A landscape with many peaks, sampled at points; each row gives a point and its height.
A climber steps from a point to whichever of its 2 nearest points has the largest rise for the distance, and stops where none of them is higher. Distance is the straight distance between rows; heights are no part of it.
zibu (h 1.22): 0,15,14,12,-4,-31,-3,32,26,14,12,-8,11,0,-12,-1,27,-25,-4,12,-20,-6,-12,5,-8,13,12,-4,-24,14
rem (h 3.61): 2,-50,-30,-22,4,11,13,3,16,8,-28,22,-5,1,26,13,-35,14,13,-15,16,21,11,-17,13,13,-2,-7,38,-40
Vut (h 2.26): 14,1,-29,25,-7,36,3,0,1,-10,12,-3,-16,-1,10,3,-2,28,19,-23,2,-29,17,6,7,-7,1,26,-24,1
gerut (h 3.36): 2,-40,-18,-14,2,5,0,4,35,16,-26,4,3,5,13,20,-22,-3,8,-4,-3,19,6,-8,7,15,-9,1,25,-26
vup (h 2.62): 30,2,-11,26,1,31,15,17,-17,-9,54,-3,-16,-11,16,-9,-4,34,-5,-36,37,-12,7,20,-8,-22,-2,22,-41,3
gogov (h 4.14): -12,-16,23,-24,8,-10,-26,-39,-14,1,-41,-24,9,16,2,18,-12,-15,6,20,2,17,-1,-10,10,20,-3,-18,42,-3
Sopar (h 5.28): -25,14,1,-1,5,-21,-17,-29,-35,7,-12,-17,-7,34,-15,12,40,-30,-7,23,5,-27,-2,3,11,11,12,-15,-6,29
Goro (h 4.15): -4,5,20,10,10,-17,-10,17,24,-6,-24,-7,7,-17,2,11,12,-11,9,33,-20,-7,-6,-5,-3,3,5,20,11,11
fisi (h 5.87): -10,18,12,2,-1,-22,-3,-13,-16,-10,5,4,10,-13,-12,11,-12,-14,-10,3,8,-1,-7,5,3,1,-12,21,-5,19
Kor (h 4.45): 29,9,6,41,2,12,9,36,23,-1,39,-12,-11,-8,7,-4,15,11,-3,-14,11,-25,-1,21,-4,0,12,31,-55,21
vobob (h 2.65): -20,0,-33,-1,-21,-26,-12,-2,-2,5,-9,-2,22,25,-11,15,12,-19,-1,-2,3,-22,9,-13,13,5,-19,-8,20,-1
zotik (h 2.03): -20,2,12,-3,-7,0,-27,1,19,16,-7,-9,8,18,-14,23,27,-17,-2,18,-28,-6,-18,9,15,16,5,4,-5,38
Kisa (h 4.77): -21,3,24,-7,17,-28,-31,-29,-46,8,-24,-27,0,23,2,17,38,-30,-1,37,6,-18,1,-5,9,4,13,-4,25,30
Zat (h 1.32): 0,0,-30,-2,-3,51,12,-5,-19,-8,31,25,-5,6,-6,-23,-6,39,5,-13,13,-8,18,4,6,-19,0,-9,-3,-4
pinor (h 5.86): -15,23,12,3,12,4,13,-13,-17,-16,29,5,-24,-7,-27,-10,-6,6,-20,-8,27,-3,-26,32,0,-4,5,10,-43,18
naz (h 4.87): -11,-9,-9,-5,-5,-7,-12,-13,14,15,-28,-6,-1,28,-2,12,6,-11,5,-11,-22,9,-6,-10,7,27,-2,-26,8,-11
mamak (h 0.94): -3,-6,-27,-17,-7,21,3,-25,-10,8,-5,9,-2,27,-7,-11,-18,6,1,-12,-3,7,17,-15,9,15,-2,-39,9,-21
kegak (h 4.93): 6,-8,11,-3,-5,-9,-10,6,15,1,-12,-2,23,-19,7,16,-22,-5,6,6,-7,15,0,-5,1,1,-18,31,21,-4
bimu (h 1.64): -3,1,-7,4,-1,4,-8,-3,19,-4,15,-8,14,6,-24,9,-3,-24,-26,16,31,-19,7,22,9,-6,-20,13,-21,36
Tib (h 2.92): -16,0,43,-19,-8,-37,-26,-30,-48,-20,-28,-18,17,-3,-7,18,15,-28,-2,18,24,6,-21,19,0,-1,1,11,12,34
gub (h 3.37): 20,-2,4,13,-4,11,8,15,16,-6,-6,-19,-16,-17,10,-16,-2,6,23,-20,-12,2,-5,10,-25,3,14,4,-21,-15
gema (h 2.96): -1,-16,-8,-8,3,24,-4,-9,1,-12,-25,-5,-14,-10,22,-1,-25,29,24,-19,-5,18,-9,-7,-5,4,-2,7,25,-23
kofas (h 3.64): -2,-9,8,15,1,4,9,22,29,-9,-22,-5,-12,-10,11,-8,19,8,23,-2,-18,-3,-4,4,-19,1,15,-4,1,-11
depu (h 1.17): 15,-20,-40,4,1,40,15,8,1,10,4,18,-7,11,15,-4,-8,31,16,-14,-4,-14,30,-16,10,-5,8,-13,2,-32
poti (h 3.20): 1,4,6,-4,4,13,7,-3,-10,-3,-4,2,-14,-18,11,-13,-13,20,14,-15,-14,20,-13,-6,-13,-1,2,0,11,-22
zata (h 1.83): 0,-2,12,-2,-5,5,-25,6,32,22,10,-10,19,5,-12,23,0,-15,-11,10,-19,4,-11,12,16,13,-10,23,-9,32
bopuz (h 4.92): 10,-16,-2,-9,-4,-8,6,1,-1,-22,-38,6,4,-19,25,-8,-19,5,10,4,6,14,15,-21,-14,-15,-3,-4,31,-26
Tuzu (h 3.14): -2,8,-9,29,-11,21,0,16,4,-29,7,-6,-17,-16,5,-4,11,27,19,-25,15,-20,-21,28,-9,-3,7,33,-35,21
nakof (h 4.09): 18,5,-10,43,-8,14,8,36,27,5,29,0,3,2,7,2,26,17,6,-19,-7,-27,6,8,1,0,4,22,-33,10
Pof (h 1.23): -3,8,24,-15,22,5,-11,-34,-1,1,-25,-20,-19,6,-4,-3,-13,-5,4,16,-20,11,-10,-5,4,16,11,-19,9,-2
Fet (h 0.96): -2,19,9,21,2,-18,17,16,10,-27,3,-3,-7,-16,-16,-9,10,-12,-8,13,24,-27,-6,20,-10,-3,12,15,-36,21
nozi (h 6.90): 3,-9,18,-14,0,-16,2,11,23,40,8,-11,-5,23,-13,-5,31,-35,-13,5,-28,18,-12,11,-6,13,18,-32,-17,-2
noz (h 2.75): -10,-3,3,-6,4,4,-16,-26,-3,-19,-38,-15,-7,5,10,-3,-21,19,20,-14,-6,9,-12,-10,1,14,-5,-14,29,-11
Gusa (h 2.87): -20,-20,-30,-17,-20,-17,-6,2,6,19,1,12,24,22,2,17,-2,-5,-1,0,3,-7,13,-16,24,-3,-19,0,44,-16
tup (h 1.28): 33,-32,-43,11,-4,29,19,28,3,23,20,14,2,6,27,6,-9,21,11,-13,4,-15,45,-19,8,-14,7,-3,0,-36
Vir (h 1.92): -11,6,-9,-3,-4,-16,-9,8,4,13,20,-2,22,8,-14,21,13,-26,-20,29,8,-14,9,-5,13,-10,-21,16,13,21
genem (h 1.05): 13,-7,-46,-5,-9,27,7,-8,-2,15,5,17,3,22,1,-6,-27,16,1,-17,-4,-10,31,-23,19,10,-4,-18,0,-27
dor (h 2.10): -4,-10,3,-20,4,-19,-11,-6,3,34,-6,-15,8,17,-7,17,12,-43,-10,31,-11,14,4,-8,1,14,-2,-14,15,-3
febad (h 1.65): 24,2,14,-2,0,1,-11,-3,33,-5,-16,-30,6,-14,-15,-6,-21,-29,3,15,0,-3,-2,19,-11,11,2,10,-25,16
mape (h 3.13): 24,15,6,15,2,-10,23,12,10,-3,5,-13,-11,-9,-7,-28,3,-7,9,-13,-10,-9,3,6,-21,7,20,-14,-34,-21
dar (h 0.80): 14,9,19,2,7,-8,10,14,13,11,34,-2,2,-12,-9,-17,0,-16,-19,7,1,8,4,11,-13,-12,-1,2,-13,6
Rore (h 2.16): -17,20,18,2,-1,-37,-24,-10,-12,-11,-18,-15,3,9,-20,16,20,-28,-1,7,-2,-23,-25,14,6,25,18,-5,-32,40
bizi (h 3.96): -34,-3,17,-16,7,-17,-24,-40,-57,-1,-17,-1,0,24,13,6,24,5,2,8,5,3,2,-10,13,-3,5,-19,48,12
pumo (h 4.38): -5,-10,-13,6,-22,12,10,12,-2,-26,0,14,3,-16,17,-12,7,29,15,-22,11,1,1,6,-12,-30,-7,17,18,-7
nonet (h 1.39): 7,12,-9,18,-10,-13,3,30,27,30,18,-1,10,29,-17,3,43,-18,-17,8,-20,-16,-5,-3,3,13,2,-18,-29,4
voket (h 4.23): -8,-2,21,-15,-2,-20,-17,-25,-10,-15,-35,-16,16,-3,-3,7,-8,-20,3,21,5,7,-2,-2,-2,2,-9,-5,31,6
lemor (h 5.81): 17,-27,-12,-6,13,11,33,28,13,18,7,21,-1,0,6,-15,4,1,-1,1,3,17,22,-11,-17,-7,8,-39,2,-41
Vasi (h 1.37): -28,4,-19,-11,-9,7,-17,-36,-12,-11,-6,4,8,23,-15,7,-7,2,1,1,11,-15,7,3,22,-1,-16,1,19,16
Lunu (h 4.67): 14,11,9,8,-1,8,33,19,-13,-1,36,17,3,-14,-4,-30,11,15,-5,-11,6,5,5,5,-18,-22,6,-12,-12,-17
Bovu (h 2.52): -24,29,29,10,9,-43,5,6,-22,-29,0,6,-16,-15,-19,4,10,-4,-8,-5,18,-10,-42,25,-4,10,22,13,-43,24
Rov (h 4.90): 47,2,15,30,12,15,5,34,29,18,43,-17,-7,-10,20,-9,3,4,-6,-12,0,-7,15,11,-10,-7,5,24,-37,7
ruf (h 0.95): 0,18,5,0,16,-23,7,-8,-8,-3,-20,-13,-10,7,-10,-13,12,-21,-2,30,-6,-16,11,-17,-9,4,14,-37,6,-13
legim (h 3.38): 24,2,-8,-2,6,56,16,2,-19,-1,28,-3,-28,-18,10,-29,-18,31,10,-10,2,8,3,8,-15,-14,18,-2,-17,-15
dila (h 2.61): -15,13,-12,1,-4,4,5,-7,-28,-15,7,31,6,-8,9,0,-12,31,2,-4,1,-7,7,-16,19,-21,-10,20,26,-4
zikal (h 1.95): 14,-1,-9,3,-16,8,-10,4,36,13,8,-18,7,23,-17,-7,8,-23,-20,-6,0,-6,0,14,-1,8,-8,-16,-30,19
vipob (h 1.27): 16,-24,-13,7,28,29,14,7,9,-3,-29,4,-31,-8,30,4,-7,24,24,5,-12,-2,18,-18,-2,0,20,-7,9,-34
Bufep (h 3.08): 13,-14,-17,1,-10,26,4,14,1,16,45,16,11,-2,20,-3,-23,35,-4,-34,9,6,11,-4,14,-18,-16,25,16,-12
bem (h 1.07): 6,16,7,19,1,-24,10,27,25,-9,0,-10,1,-12,-11,-12,19,-23,-1,28,1,-21,3,7,-16,1,11,5,-17,13
Debu (h 5.17): 29,-7,-2,9,10,22,41,32,-4,14,33,18,4,-6,3,-27,11,18,1,0,0,2,22,-7,-17,-17,17,-28,-14,-36
Sufa (h 4.27): 5,15,13,2,-6,-15,28,9,-21,-17,28,23,6,-20,-7,-27,6,0,-21,5,23,4,6,3,-16,-33,-2,-2,-6,0
nuzo (h 0.93): 12,-1,4,-4,11,-2,16,22,13,22,31,9,8,-5,-4,-14,8,-16,-24,26,3,9,20,-7,-8,-20,-5,-11,6,-6
pezes (h 4.52): -8,-16,-10,-10,16,-3,5,-14,4,19,-28,8,-13,29,3,9,9,1,3,-1,-19,11,0,-20,9,26,4,-45,14,-32
bibu (h 2.85): 16,13,2,16,0,15,18,11,-22,-22,34,3,-19,-30,8,-16,-9,23,-6,-18,29,-1,-9,21,-15,-24,1,32,-30,5
ritig (h 1.08): 5,15,1,3,14,5,4,-18,6,4,-16,-7,-18,12,-10,-11,0,-7,-2,11,-22,-11,5,-11,1,12,11,-28,-9,-10
bavot (h 1.56): 17,-13,-17,15,11,8,13,24,37,22,-10,1,-10,8,7,6,13,-3,5,6,-24,-7,12,-14,-3,13,5,-6,-11,-26
bila (h 2.68): -14,-35,10,-20,21,-10,-8,-10,23,24,-38,1,-7,15,10,34,-2,-12,5,7,-13,32,-17,-7,13,34,-1,-11,28,-14
luso (h 2.11): -17,17,-16,3,0,-26,-14,-11,-17,10,8,-6,9,20,-23,29,17,-33,-22,27,13,-25,3,-5,20,6,-15,12,-9,29
rulis (h 4.94): 0,-2,-21,11,-9,0,7,0,-3,-8,-17,4,1,5,8,-3,-5,17,22,-31,-10,-8,8,-16,-4,9,-5,-14,8,-30
Degun (h 1.74): -4,-18,10,-6,9,13,-10,8,40,25,-3,-1,3,2,1,20,-1,-6,0,10,-27,16,-9,3,10,10,-4,14,7,4
Seda (h 4.58): 3,-6,17,-17,-12,-25,1,-6,-5,-19,-28,1,17,-17,9,-7,-10,-15,0,11,8,24,3,-8,-19,-14,-11,-5,27,-9
Duva (h 2.25): -17,8,19,-5,-4,-29,-31,0,-7,5,-14,-21,19,9,-15,27,29,-37,0,29,-6,-16,-17,9,8,18,10,5,-9,45
Nati (h 4.08): 21,-16,6,-6,16,27,2,1,15,13,-3,-5,-14,-24,22,5,-33,10,9,4,-16,25,7,-4,-4,1,2,26,5,-17
laka (h 1.46): 2,-13,-14,-7,3,50,12,3,4,12,29,17,-8,7,-1,-18,-2,30,-2,-10,-4,13,9,4,0,-13,2,-15,3,-11
Rit (h 1.19): 0,-11,-9,-18,-5,11,5,1,-4,21,34,18,17,6,-3,-7,-21,-2,-24,-1,11,20,20,-10,7,-13,-16,-11,22,-2
Pozes (h 1.14): -18,21,2,4,6,-7,15,-13,-24,-22,-1,14,-8,2,-15,-15,16,0,-6,22,14,-19,8,-2,-1,-15,4,-19,4,7
zunun (h 8.01): 3,-8,1,-17,1,-9,4,-9,8,41,5,-2,-5,32,-12,1,16,-27,-17,-2,-22,23,0,-4,0,21,7,-40,-10,-18
fono (h 4.88): 27,-1,12,18,-4,-14,-14,34,35,6,22,-16,21,-15,6,-2,-7,-14,-6,-16,7,1,0,15,-13,3,-11,21,-26,18
vibon (h 4.54): 4,14,-19,21,-3,-20,15,13,0,-3,-6,5,7,2,-2,-1,14,-4,8,-5,-11,-23,14,-22,-8,5,-3,-17,-4,-25
Feg (h 4.04): -7,-18,-8,-11,-27,18,-6,1,6,-19,3,0,12,-12,10,-9,-14,19,9,-27,18,18,-10,18,-10,-20,-19,21,21,2
nolef (h 3.85): -15,13,28,-8,-11,-23,-21,-2,-10,-7,10,-11,11,-11,-18,11,0,-14,-3,-15,5,10,-40,29,-2,16,4,14,-27,37
Totag (h 3.87): -4,20,-20,21,-2,-6,11,0,-15,-2,28,23,9,3,-11,5,-2,13,-7,-21,5,-22,8,-8,15,-2,-15,14,-14,-2
kab (h 2.32): 15,-4,-2,-10,-2,-21,-14,7,27,17,-7,-28,18,6,-14,8,-2,-48,-10,34,-1,4,8,-2,-5,11,-14,-5,-6,3
bol (h 3.15): -21,11,37,-18,-2,-21,-12,-31,-38,-22,-12,-8,1,-9,-10,1,3,-11,-4,11,15,13,-24,19,-3,-10,0,7,11,27
kubov (h 3.09): 23,12,-6,9,3,38,26,7,-36,-18,35,8,-26,-29,10,-28,-10,35,6,-7,21,-4,4,10,-16,-27,17,13,-24,-7
Pivif (h 4.21): 8,15,24,-2,-5,-10,-15,1,8,-2,7,-19,3,-23,-9,0,-20,-6,4,-16,-9,17,-35,20,-10,14,-1,23,-26,17
Pazez (h 1.03): -12,14,7,8,11,-10,18,0,-14,-18,-13,10,-8,3,-4,-23,27,5,3,25,0,-16,10,-15,-9,-13,15,-37,18,-13
ponat (h 3.73): -1,8,-1,25,-12,6,-11,30,31,-7,5,-2,5,-9,1,8,16,8,11,-15,-14,-22,-16,11,1,13,8,23,-30,29
muta (h 4.10): -1,2,11,11,-9,-5,-7,15,12,-18,18,-3,13,-20,-6,4,-8,-1,-12,-13,28,-3,-18,29,-5,-8,-14,33,-25,35
sot (h 3.66): 14,9,16,-7,-9,4,17,8,-14,-24,4,3,-13,-37,12,-33,-3,14,2,-7,10,21,-20,9,-30,-32,8,15,1,-10
nefun (h 1.35): -21,-4,-3,-27,-5,18,-2,-26,-21,11,16,12,3,13,-9,-5,-9,0,-10,0,2,20,8,0,8,-5,-5,-17,24,6
Dogor (h 0.68): 7,13,16,-11,9,5,3,-14,0,20,25,-2,-4,-4,-13,-9,-15,-12,-15,4,-13,16,0,3,-2,3,1,-2,-9,3
basi (h 3.88): -18,5,12,10,20,-34,-5,0,-16,1,-26,3,-4,11,10,9,28,4,6,17,-20,-5,1,-30,6,4,6,-26,34,-17
rakoz (h 5.00): -1,28,19,11,8,-18,11,-6,-25,-38,-6,5,-17,-36,-2,-7,-14,11,-4,-4,20,-1,-25,13,-10,-12,2,32,-23,8
zom (h 3.17): -13,-11,21,-25,18,3,-1,-17,-19,-11,-28,8,-16,-7,17,-10,-12,18,4,11,-5,36,-14,-15,-5,-6,7,-23,42,-18
gufab (h 4.61): 8,25,15,9,4,-2,4,-2,-12,-17,6,-9,-16,-27,1,-10,-15,10,8,-14,-5,1,-23,8,-13,3,5,25,-22,3
kig (h 1.72): 11,-4,-10,12,-1,21,12,10,26,16,9,2,-5,17,-5,-7,15,6,0,-12,-18,-4,7,0,-1,5,2,-14,-17,-13
sos (h 5.88): -17,26,7,-3,8,-12,1,-34,-35,10,14,0,-14,25,-25,4,21,-22,-17,6,1,-14,-3,9,13,11,12,-15,-27,20
vuno (h 5.29): 1,4,-9,10,-2,-10,4,-3,-13,-27,-31,6,0,-10,18,-8,-7,18,17,-12,-1,-11,12,-24,-9,-7,-2,-10,22,-24
zofik (h 1.54): -7,1,-16,8,-10,9,2,9,22,27,9,7,3,41,-18,3,43,-2,-11,-1,-24,-12,-1,1,13,7,0,-25,-14,-3
Vitok (h 2.54): -25,14,2,2,-2,-1,-25,-28,-14,-19,-19,-11,-6,14,-2,0,-1,21,18,-22,-11,-2,-28,3,7,17,-4,-6,9,8
bul (h 2.71): -12,32,21,12,-1,-40,11,3,-21,-19,6,1,-6,-8,-19,-11,16,-7,1,-15,0,-10,-28,16,-11,8,16,-6,-30,7
fote (h 3.71): 30,-10,-2,-1,14,51,10,5,-1,13,18,-9,-33,-23,24,-8,-21,25,14,-7,-15,19,3,2,-10,-7,18,17,-12,-19
Fafet (h 5.34): -7,-10,14,-12,2,-7,-12,-6,27,16,-33,-15,-13,24,-4,6,18,-16,6,-4,-33,14,-23,5,-2,28,16,-31,-7,-3
veson (h 2.12): 12,-2,-21,0,-11,-4,-11,5,37,19,-16,-19,5,24,-13,7,11,-31,-11,13,-15,-8,5,-6,1,18,-7,-16,-18,4
babiz (h 2.28): -2,14,-28,0,-15,-14,-19,-16,3,19,-1,-12,14,34,-22,24,5,-29,-24,12,0,-22,5,-7,24,18,-19,2,-17,22
gid (h 3.62): 8,13,-18,26,-4,-1,18,15,-14,-11,29,24,7,-15,7,1,-4,20,-8,-12,17,-23,20,-7,6,-21,-12,29,-9,0
Kizi (h 1.77): -12,-26,-31,-13,-2,34,-4,-12,19,9,-12,14,-6,22,7,5,-15,27,14,-15,-8,1,7,-6,24,7,-5,-2,27,-20
Degi (h 2.50): 1,1,14,-9,-10,-36,-15,6,8,0,-15,-22,25,-5,-15,8,8,-47,-3,30,6,0,-3,10,-13,3,-6,-1,0,18
fad (h 3.11): 14,-9,-28,8,-11,31,21,21,-31,-10,28,34,4,-13,21,-12,-6,47,13,-11,13,-15,31,-13,7,-35,4,14,7,-18
luvif (h 1.15): 16,-39,-19,-6,21,25,17,14,-11,-7,-28,23,-25,-16,42,4,-20,36,26,-3,0,14,16,-25,-1,-7,17,-7,25,-40
tugif (h 1.63): -13,-21,-24,-21,1,46,3,-8,-4,1,2,24,-10,9,7,-13,-16,36,11,-9,0,14,8,-3,9,-9,1,-17,28,-17
fama (h 4.74): 3,-17,-4,8,-11,9,15,25,16,-3,7,12,5,-13,13,-8,9,11,4,-9,3,7,11,2,-14,-24,-6,7,15,-12
til (h 3.91): -8,-14,16,-22,-18,-5,-18,-21,4,-1,-17,-18,25,2,-10,10,-17,-23,3,1,8,23,-6,11,-3,13,-15,3,21,9
Teti (h 0.86): -4,26,11,22,9,-23,29,9,-13,-37,1,17,-12,-22,-7,-6,10,-2,-18,29,32,-28,3,4,-6,-16,7,23,-24,11
Toba (h 4.12): 27,-28,-25,-9,-7,41,-1,0,5,18,14,-6,-13,-7,31,7,-42,28,13,-29,2,22,14,-7,6,5,0,23,5,-26
rom (h 2.47): -9,-1,-29,-14,-24,-17,-17,-18,-8,25,3,-15,20,39,-16,16,6,-34,-14,0,7,-9,12,-10,16,17,-18,-13,10,5
zuta (h 4.49): -21,-14,10,-16,-2,-11,-30,-27,-3,11,-37,-21,6,31,1,20,8,-18,9,4,-13,10,-9,-4,10,28,1,-21,23,5
kopep (h 3.86): 15,-42,-34,-20,-7,31,9,2,5,18,-1,13,-7,2,29,6,-49,25,13,-27,10,21,20,-17,15,10,1,4,21,-37
buzum (h 3.12): -8,-36,-17,-15,-4,-8,2,17,28,29,-1,17,16,9,9,21,-8,-6,-6,-2,0,20,6,-9,13,1,-17,-1,38,-23
tipel (h 3.41): -11,12,-5,14,-15,10,-17,9,8,-17,9,-3,-2,-7,-7,3,3,19,9,-34,1,-10,-38,26,-2,12,-2,22,-34,29
fidu (h 2.09): 12,-8,-17,15,-6,35,-4,4,19,7,5,-8,-11,-1,15,8,-8,23,17,-22,-17,-7,5,1,7,3,-1,27,-8,-5
lole (h 2.69): -4,6,23,-10,-7,-46,-13,-10,-21,-18,-21,-16,24,-11,-15,12,5,-44,-11,31,27,-5,-8,13,-7,-4,-7,8,-1,25
ven (h 3.35): 25,-1,-20,19,-4,20,18,23,-15,4,50,20,12,-8,16,-9,-7,34,-5,-29,19,-12,27,-5,5,-27,-8,14,-6,-12
dere (h 2.15): -19,22,2,27,3,-5,-3,-1,4,-21,-20,-3,-9,13,-6,-5,28,15,19,-8,-16,-31,-13,-2,0,13,13,-18,-9,6
gipe (h 2.83): -5,-11,-13,-10,-8,17,7,9,-7,8,17,31,8,-10,16,0,-16,33,1,-13,-5,12,7,-14,13,-21,-9,20,33,-18
zisum (h 2.45): 2,-33,1,-22,2,-6,-12,-1,39,41,-26,-6,0,29,-1,31,7,-28,-10,6,-21,32,-16,2,14,37,-2,-14,-1,-6
Dev (h 1.93): -8,-12,-13,-2,-2,28,-10,-6,27,8,-11,-1,-2,11,2,9,-6,10,9,-6,-16,-1,1,1,13,4,-7,10,10,0
sufud (h 4.32): -29,-5,8,-13,13,-15,-16,-21,-32,11,-18,-9,-4,26,4,9,34,-17,-2,31,-3,-7,10,-14,7,-5,7,-26,40,7
fosas (h 3.82): -14,-4,5,-25,15,4,9,-16,-33,10,-4,18,-10,11,0,-11,-1,3,-1,12,-9,20,10,-20,0,3,13,-49,26,-20
Riz (h 4.48): 6,0,10,9,-13,-23,-22,30,29,-2,17,-10,33,-10,-9,10,1,-19,-12,-11,16,-5,-15,22,-4,7,-11,14,-29,42
leza (h 5.41): -7,29,28,3,12,-31,3,-14,-27,-29,-7,8,-2,-26,-10,9,-12,-5,-14,19,16,-3,-16,6,3,-7,-3,31,-14,19
Mor (h 3.49): -5,4,10,-20,12,10,15,-9,-32,-4,-3,15,-15,-9,4,-25,-12,22,8,-5,-12,27,-8,-13,-12,-3,14,-34,18,-27
rik (h 2.35): -18,22,9,10,-3,-15,-22,-17,-6,-23,-24,-14,-6,9,-11,4,8,1,12,-15,-9,-16,-31,10,4,24,9,-9,-22,25
gogo (h 2.90): -21,-30,14,-29,24,0,-3,-18,-3,9,-31,10,-11,7,14,16,-6,5,3,12,-5,36,-10,-12,9,11,1,-22,46,-17
kupod (h 3.42): -16,14,24,-24,-2,-12,-1,-32,-45,-13,1,9,1,-11,-2,-6,-10,-3,-11,9,10,22,-8,-3,0,-13,-2,-1,22,10
pabuz (h 0.76): 9,14,-4,13,4,4,28,1,-15,-38,-1,14,-12,-26,0,-20,-3,4,-10,27,34,-22,23,-1,-11,-29,6,14,-13,7
dako (h 1.76): 16,3,-1,4,-7,9,-13,-5,29,-8,1,-21,10,-2,-19,1,-16,-23,-12,3,14,-14,-1,23,1,7,-11,13,-35,31
gezuk (h 1.42): 10,-14,-10,11,26,11,1,4,31,7,-36,-3,-19,2,16,14,-2,4,14,14,-25,-6,8,-22,7,15,7,-3,6,-23
radev (h 4.19): -2,22,-11,30,-8,-19,9,13,-2,-9,7,10,8,0,-9,3,15,2,7,-19,-3,-25,-1,-1,-2,8,-5,2,-24,1
Dif (h 3.94): -3,-3,28,9,9,-17,0,17,14,-22,-36,-6,-9,-21,18,-8,13,11,23,0,-20,10,-22,-2,-20,-1,15,0,13,-12
kof (h 1.41): 28,-13,-37,22,-6,18,7,27,22,27,30,6,9,13,17,9,-1,16,-1,-21,-5,-24,32,-15,15,-8,-10,13,-6,-22
Fis (h 3.78): -25,1,2,3,-15,-5,-14,-4,-6,-28,7,6,13,-10,-14,15,-9,10,-8,-19,35,-2,-26,32,8,-5,-21,37,-15,35
dore (h 3.58): -19,10,36,5,14,-46,-13,-8,-24,-11,-31,-11,-2,3,8,3,33,-8,4,24,-10,-4,-9,-15,-4,-3,15,-19,31,5
Vunek (h 3.95): 10,5,15,-5,-16,-12,14,7,-11,-25,4,14,9,-29,8,-21,-1,0,-10,-1,18,19,0,1,-21,-34,-9,16,5,0
Sak (h 1.50): -13,2,-22,-3,-9,16,-7,-17,9,-1,14,2,9,17,-19,2,-5,-8,-15,5,18,-17,13,10,16,-6,-18,3,-3,21
dek (h 4.51): 14,-2,10,11,5,-17,-4,31,30,7,0,-2,17,-23,7,11,-1,-13,3,23,-12,3,8,-4,-9,-4,-9,31,2,1
Biras (h 5.37): 37,-8,3,22,2,0,0,34,28,15,24,-12,5,-18,23,-1,-7,-1,3,-16,-4,3,17,3,-15,-5,-6,24,-18,-6
Nel (h 3.51): -37,13,9,-2,-8,-10,-22,-16,-19,-19,1,2,3,5,-17,19,10,4,0,-15,15,-3,-35,28,11,11,-5,18,-15,42
nof (h 3.72): -3,-7,13,-17,-23,-1,-7,-8,1,-12,3,-9,20,-14,-4,-5,-24,-6,-3,-18,18,28,-13,18,-12,-6,-20,11,12,9
robu (h 1.51): 5,16,26,-11,6,-8,-11,-23,7,-10,-12,-28,-5,-6,-24,-3,-17,-28,-3,14,-3,-3,-17,22,0,16,10,2,-27,23
nutu (h 3.79): -22,15,28,11,5,-33,-22,5,-3,-21,-32,-9,11,-6,0,14,26,-7,9,25,-10,-17,-18,-4,4,5,8,4,15,28
Pav (h 1.36): 7,17,24,-6,14,3,-13,-24,4,-14,-23,-28,-17,-12,-6,-9,-21,-2,11,3,-15,5,-22,9,-6,14,13,0,-9,5
Gonef (h 2.91): 4,25,17,7,1,-36,18,6,-7,-8,-1,-4,-4,-12,-9,-22,8,-13,7,-9,-11,-4,-11,3,-21,4,16,-17,-16,-15
sumal (h 6.01): 0,-3,16,0,2,-5,3,20,39,21,-10,-7,-12,16,-10,-6,36,-13,3,5,-38,3,-23,10,-7,19,29,-25,-22,-3
dolel (h 5.38): -6,10,-5,0,-6,-11,-5,-13,-6,4,2,4,15,-4,-3,15,-21,-4,-1,-7,-8,0,3,-11,11,8,-17,19,13,2
mibi (h 4.25): -2,6,31,-6,-6,-31,-1,-1,-4,-24,-30,-7,1,-22,9,-15,2,-5,11,1,-6,18,-17,0,-23,-8,4,-3,16,-7
nibu (h 1.57): 25,-10,-23,11,0,6,-4,23,31,29,26,-1,16,7,9,11,-12,-4,-15,-2,-2,-10,24,-16,13,-5,-21,17,3,-9
duro (h 6.61): -16,26,7,0,10,3,17,-19,-28,1,36,16,-12,10,-27,-11,14,1,-20,0,10,-6,-6,16,7,-5,5,-12,-26,13
vuka (h 2.42): 30,8,-21,22,0,37,12,0,-5,0,34,-2,-14,-4,6,-6,-13,21,-2,-24,14,-18,21,5,3,-8,-1,17,-39,2
diter (h 4.47): 24,-13,-9,-8,-7,37,-5,-4,-6,0,11,-11,-7,-28,24,0,-44,22,13,-15,7,21,6,0,-4,-8,-7,38,10,-10
Povim (h 1.49): -29,-13,-7,-30,2,27,-5,-20,-18,1,3,24,-4,12,2,-6,-11,25,4,3,-1,23,1,-7,13,-9,-2,-14,42,-6
vova (h 4.89): 12,2,3,3,1,30,0,-6,0,-16,6,-6,-8,-29,8,-5,-25,15,6,2,9,4,3,10,-6,-20,-5,38,-1,11
vefa (h 1.06): 9,6,-10,-3,4,8,18,12,-11,11,32,25,10,-7,-4,-13,-7,2,-20,14,6,1,27,-15,0,-23,-5,-8,9,-6
vid (h 5.20): 3,-13,-1,-3,-1,-5,24,21,3,-3,-5,21,4,-10,8,-15,13,1,1,10,0,11,17,-13,-19,-22,2,-20,20,-27
Subil (h 0.56): 22,7,-10,-7,7,18,7,-10,9,28,22,1,-3,12,-11,-9,-22,-11,-26,8,-11,5,21,-14,7,7,-6,-14,-17,-5
kap (h 1.75): 6,-6,-22,-9,-1,-6,-6,9,14,27,17,-2,22,10,-8,14,-9,-24,-22,25,5,-3,21,-17,12,-5,-23,6,18,-1
Nires (h 3.69): -28,2,16,-22,-11,-27,-9,-31,-55,-6,-10,7,10,8,6,3,17,-8,-4,2,13,15,1,-8,1,-12,-3,-8,36,9
pido (h 4.13): -18,-19,-7,-26,19,-7,-2,-19,-27,20,-20,13,-8,31,6,9,9,-6,-3,16,-4,14,13,-27,11,14,9,-51,37,-22
zuku (h 1.25): -31,18,-6,0,6,-1,-6,-32,-31,-27,-7,10,-6,12,-11,-4,8,10,1,8,15,-18,2,2,11,-7,-6,-9,9,17

For each start below, name the point where the climber stops.
gipe => vuno
kab => duro
vuka => vova
genem => vova

Call two points neighbours if one is among the 2 nearest of the other. Go from one point of each pair to the other, from neighbour to neighbour, staying as high as possible. Name the lowest point that can't be avoided.
fisi and vova => gufab
vova and Biras => Nel
zunun and Duva => Rore
zunun and lemor => nof
zunun and voket => gogov
